Points, in no order, along strands that fork, close into loops and pass close to each other.
(in the rows, 128 means zero)
Two points are linked if the straight distance between their rows is under 107. Some points are linked to none.
z_723: [ 97 134 152  91 158  76 104 165 160  85  56  74 143  77  94 130  77 133
 140 126  91 152  88]
z_591: [109 119  97 158 109 139 153  82 105 186 153 142 150 132 118 105 133 110
 105 120 212 120 150]
z_418: [127 130 132 114 137 151  96 186 118 116 139 119  90 131 135  80 141 143
 131 167 130 105 146]
z_776: [105 155 166 155 178 143 133 132 177  57 127 128 170  86 127 126  27 114
 133 108 112 102 109]
z_844: [131 108 120 117 147 114  86 159 125 111 152 103 126 108 107 122 106 136
 137 167 144  88 130]
z_783: [152 132 103 152 128 112 135 127 140 141 144 166 137 126 120 128  95 136
 116 124 165 129 139]
z_945: [152 151  85 172 134 135 160  94 115 119  87 203 122 148 152 139 159 146
 156 102 107 165 145]
z_253: [128 168 132 167 163 133 156  72 127 120 114 207 173 156 104 135 113 191
 164 124 139 179 154]
z_669: [133 119  96 178  98 170 164  94 130 158 125 156 127 169 102 116 152 161
 145 151 190 155 170]
z_707: [127 103 121 135 127 145 142  83 112 161 157 145 180  78 130 129  71  89
  90  78 184 113  92]
z_699: [126 144 113 103 150  59 111 175 154  81  41  63 129  85 140 143 116 130
 165 128  76 136 121]
z_3: [149  87 117 107  92 146 121 180 150 115 130 103  86 155 138 114 186 122
  85 158 105 118 131]
z_902: [166 120 112 122  80 120 131 121 111 124 127 101  88 168 177 196 203 150
 131 149  64 141 114]
z_526: [161 132 118 146 103 161 147 144 117 134 131 158  79 170 139 129 170 135
 145 146 108 147 118]
z_661: [119 167 122 103 127  53 101 118 146 130 151  80 142  96 101 142  72  87
 149 118 140 102 119]
z_361: [ 94 156 136 175 190 133 147 128 167  92 102 144 153  96 156  75 117 143
 123  89 110 134 188]
z_45: [ 93 149 155 112 174 104 130 165 148  80 153 138 136 115 111 152  74 174
 151 131  84 149 114]
z_851: [136 152 121 181 164 148 136 111 159 115 114 137 128 106 163  94 144 169
 130 123 113 132 202]
z_114: [146 124 110 108  63 132 143  99 119 146 134 135 109 208  92 171 176 117
 129 171 135 148 104]
z_210: [127  85 116 133 146 166 112 157 117 108 123 140 116 112 128  77 149 157
  92 147 134 116 139]
z_625: [125 181 153 121 149 135 124 114 118 103 120 106 115 114 156 145 135 169
 140 116  54 164 146]
z_197: [ 98 116 156 116 145 116 128 115 160 141 173  74 146  71 102 171  41 136
 137 112 129 110 116]
z_553: [159 150 109 138 127 151 147 142  97 112 121 137  74 156 174 135 178 145
 167 152  80 118 151]
z_115: [161 128  97 136  79 101 115  91 139 145 154 136 110 174 106 177 161 137
 130 163 117 114 120]
z_78: [165  89  95 118 108 122 129 133 125 108 101 122  97 146 165 123 196 127
  96 140 100 112 153]
z_987: [167 131  85 137 110  84 120  70 108 139 114 165 128 176 140 116 187 148
 132 172 141  92 180]
z_751: [ 99 140 140 110 173 115 127 167 148  83 120 145 129 107 116 114  96 126
 120 108  97 141 126]
z_460: [171 111 120 117  65 142 147 113  80 132 108 131  85 199 168 179 221 105
 142 141  75 130 109]
z_782: [129 112 176 120 115 176 109 160 144 137 148 119  90 117 114 141 134  95
 114 109 106 135  81]
z_13: [107 104 118 133 129 145 192 126  99 182 176 141 174 101 123 145  82  87
  97  84 191 122  83]
z_826: [181 136 112 145  98 129 147 114  86 128  77 198 112 166 179 129 184  80
 140  99 117 154 101]
z_444: [121 157 138 184 137 152 145 140 169 121 122 179 140  98 160  87  80 128
 110  76 148 170 117]
z_562: [131 146  95 192 120 128 159 113  83 125  73 200 114 158 173  90 185 117
 150  90 127 158 120]
z_500: [112 167 132 129 179  93 139 105 137 121 141 175 168 146 112 137 106 179
 158 131 120 146 176]
z_609: [102  99 129 120 159  87 103 152 124 116 158  58 157  82 106 144  70 129
 161 161 153  69 100]
z_183: [110 112 115 193 117 210 175  86 125 149 124 173 132 135 111 120 133 169
 148 124 172 172 129]
z_910: [161 112 153  86 109 124  92 153 101 111 103 121 109 128 135 138 174 105
  96 130  93 139  85]
z_141: [ 64 138 176 108 155 171 155 125 126 119 129 133 144  80 138  83  60 111
 106  78 156 129 109]
z_970: [155 109 157 119  61 207 129 128 108 190 150 114 117 181 105 142 146 115
 132 171 180 131  95]
z_464: [110 206 141 109 143  63  99 131 144  93 120  92 163 103 123 124  70 111
 160 130 126 129 131]
z_440: [136 156 122 141 147 155 120 165 118  98 124 114  95 125 168  97 156 133
 150 134  88 103 169]
z_101: [168 125 143 132  77 185 144 150 112 149 101 164 104 186 144 115 192 131
 139 131 142 172  98]
z_515: [104 158 161 101 119 120 109 126 124 144 170  86 131  93 112 143  84 104
 131 113 133 122 112]
z_273: [157 122  81 158 133  88 131 116 136 126 120 154 119 144 161  81 179 144
 118 148 155  93 200]
z_239: [125 116 141 104 127 145 147 135  79 177 181 139 156 134 107 135  95  73
 122 112 179 110  79]
z_178: [197 147 130 119  74 119 114 114 103 131 102 161 114 160 155 136 157  93
 134 122 118 157  88]
z_578: [123 126 140  95 113 121 108 129  96 151 161 111 121 139 103 135 129  83
 129 134 142 110  97]
z_983: [122  93 133 121  98 180 128 182 143 148 172 107  90 162 112 119 157 142
 101 160 137 136 127]
z_882: [185 142 174 113  55 171 127 139 126 168 112 130 107 180 132 131 172 119
 140 167 152 160 102]
z_32: [ 93  79 139 121 144 189 175 130 132 161 153 135 150 112 116 130 103 193
  78 132 170 162 152]
z_455: [115  83 142 118 138 129  97 175 107 148 171  39 128  83 114 141  84  99
 155 151 142  64  77]
z_773: [148 133 111 126 114 109 110  84 121 135 127  97  96 141 143 178 185 156
 130 135  73 130 166]
z_908: [106  85 138 115 154 149  93  99 123 132 168 104 132  85  91 160 119 158
  92 132 108 107 134]
z_684: [ 88 109 148 111 132 154 177 138 163 145 149 118 136  79 125 116  65 101
  92  72 162 127 115]
z_781: [142  96 117 120 120 118 126 136 136 152 168 130 149 128 107 162  98 145
  89 139 164 129 130]
z_690: [134 107 126  93 118 110  79 124 116 100  97  86  98 105 121 145 172 108
 120 117  64 114  97]
z_14: [ 61 143 174  86 171 110 112 168 151  76  98  59 135  74  99 123  56 140
 159 131  98 128  88]
z_560: [ 85 125 119 144 176 140 131 116 153 105 105 138 143  79 129  64 109 121
  94  93 133 120 156]
z_285: [ 96 128 110 171 131 127 149  76 106 174 129 159 177 103 127  94  93 101
 102  74 212 136 119]
z_144: [115 139  95 157 122 143 134 102  86 130 109 200 123 163 126  74 175 114
 132 117 160 141 119]
z_911: [193 155 101 141 109 112 122 127 129 125 100 175 127 147 148 122 124 135
 127 142 151 153 122]
z_864: [142 154  96 174 167 101 160  87 113 115  87 213 174 170 136 130 149 170
 181 109 114 168 167]
z_398: [123 121 108 105 145  81  93 106 108 148 163 128 151 157  94 143 142 160
 134 175 145 102 173]
z_620: [102  96 133 111 143 169 145 104  87 166 156 128 156 137 106 129 115 184
 107 149 178 142 145]
z_56: [159  96 104 102 120  91 101 121 103  95  74  91 113 111 169 143 188 111
 112 119  64 109 143]
z_191: [107 203 144 126 171  90 140 117 142  90 109 136 175 104 139 116  81 119
 142 109 106 141 167]
z_472: [ 82  93 141 128 139 157 176 138 138 157 144 142 151  98 131 102  96 149
  69  85 188 156 137]
z_206: [148 160 119 176 117 195 154  83 132 138 111 180 115 136 130 120 142 144
 147 114 130 163 127]
z_49: [129  88 136 107  82 178 125 146 111 166 171 109 127 173  99 153 145 151
 103 171 158 124 107]
z_484: [121 116 158 110 101 109  69 184 146 126 134  56  85 113 127 124 122  71
 154 158 121 111  81]
z_490: [115 162 140 113 190  61 121 107 171  78  76 129 189 103 126 122  83 150
 141 108  84 125 185]
z_143: [146  91 146 109 114 155 112 155 140 121 109 146 110 131 127 123 150 100
  68 105 107 150  86]
z_64: [118 106  83 147 124 128 153 111 133 179 154 147 137 169 111 125 145 151
 117 146 198 118 182]
z_663: [ 79 154 190 100 156 176 146 147 131 124 151 102 150  84 112 120  38  88
 143  87 134  98  84]
z_909: [117 115 158 126  89 130 112 190 168 142 155  87  77 129 103 142 151  60
 129 128  95 117  83]
z_96: [155 136 108 122 142  81 106  95 114 109  99  79 111 111 172 176 170 146
 139 115  48 120 167]
z_316: [103 134 121 110 128 135 120 132  87 140 136 160 117 154 114  92 161  90
 118 131 155 125 122]
z_201: [137  96 103 130 151 123 127 144 137  95 102 132 113 108 142  99 170 144
  88 114 111 125 162]
z_967: [153 121 130 132  72 132 109 123 148 154 143 135  85 151 144 128 165  35
 112 122 128  89  94]
z_261: [121  90 141 129 144 112 134 117 128 156 201 110 160 101 106 193  62 168
 124 142 140 117 103]
z_457: [139 194 147 102 132 117  99  88  93 114 128 128 147 119 138 117 116 117
 137 131 120 145 139]
z_558: [144 143 110 114 140  37 113 169 173  98  86  76 124 100 152 133 136 142
 168 134  94 112 162]
z_631: [ 92 125 137 116 157 158 130 139 112 119 139 157 115 113 102 100 134 105
 113  95 106 131 119]
z_687: [156 133 136 100  48 146 141  94  92 152  99 128 111 229 129 154 218  96
 145 164 115 138 110]
z_942: [112  74 123 111 102 102  70 166 145 132 135  36 108 108 101 142 114  88
 131 170 150  61  84]
z_357: [ 55 132 176  95 187 140 141 169 137  85 143  79 167  90 106 126  26 124
 166 124 124  89  86]
z_839: [170 114  91 140  71 117 126 107 149 147 146 140 100 168 131 145 158  90
  95 142 134 102 125]
z_420: [130 115 103 193 145 131 139 138 162 141 121 163 133 132 158  74 145 181
 128 139 164 124 197]
z_379: [144 159 118 120 161  33 108 114 186 110  77  94 155  97 131 141 104 139
 161 114  91 112 195]
z_834: [122 154 156 122 161  71 123 131 155 115 161 143 145 140 105 160  71 190
 164 152 108 165 138]

A piece is all that can be reached along the links. How many separate loops has the piece of each point below (a circle has one, a figure eight two, a Y none), and how many tips (points with one link)?
z_902 | loops 2, tips 1
z_987 | loops 0, tips 2
z_781 | loops 3, tips 1

A tip is a point with one link. Name the tips that can be reached along the links from each point below, in the order of the rows.
z_101 | z_967
z_781 | z_620
z_273 | z_987, z_560
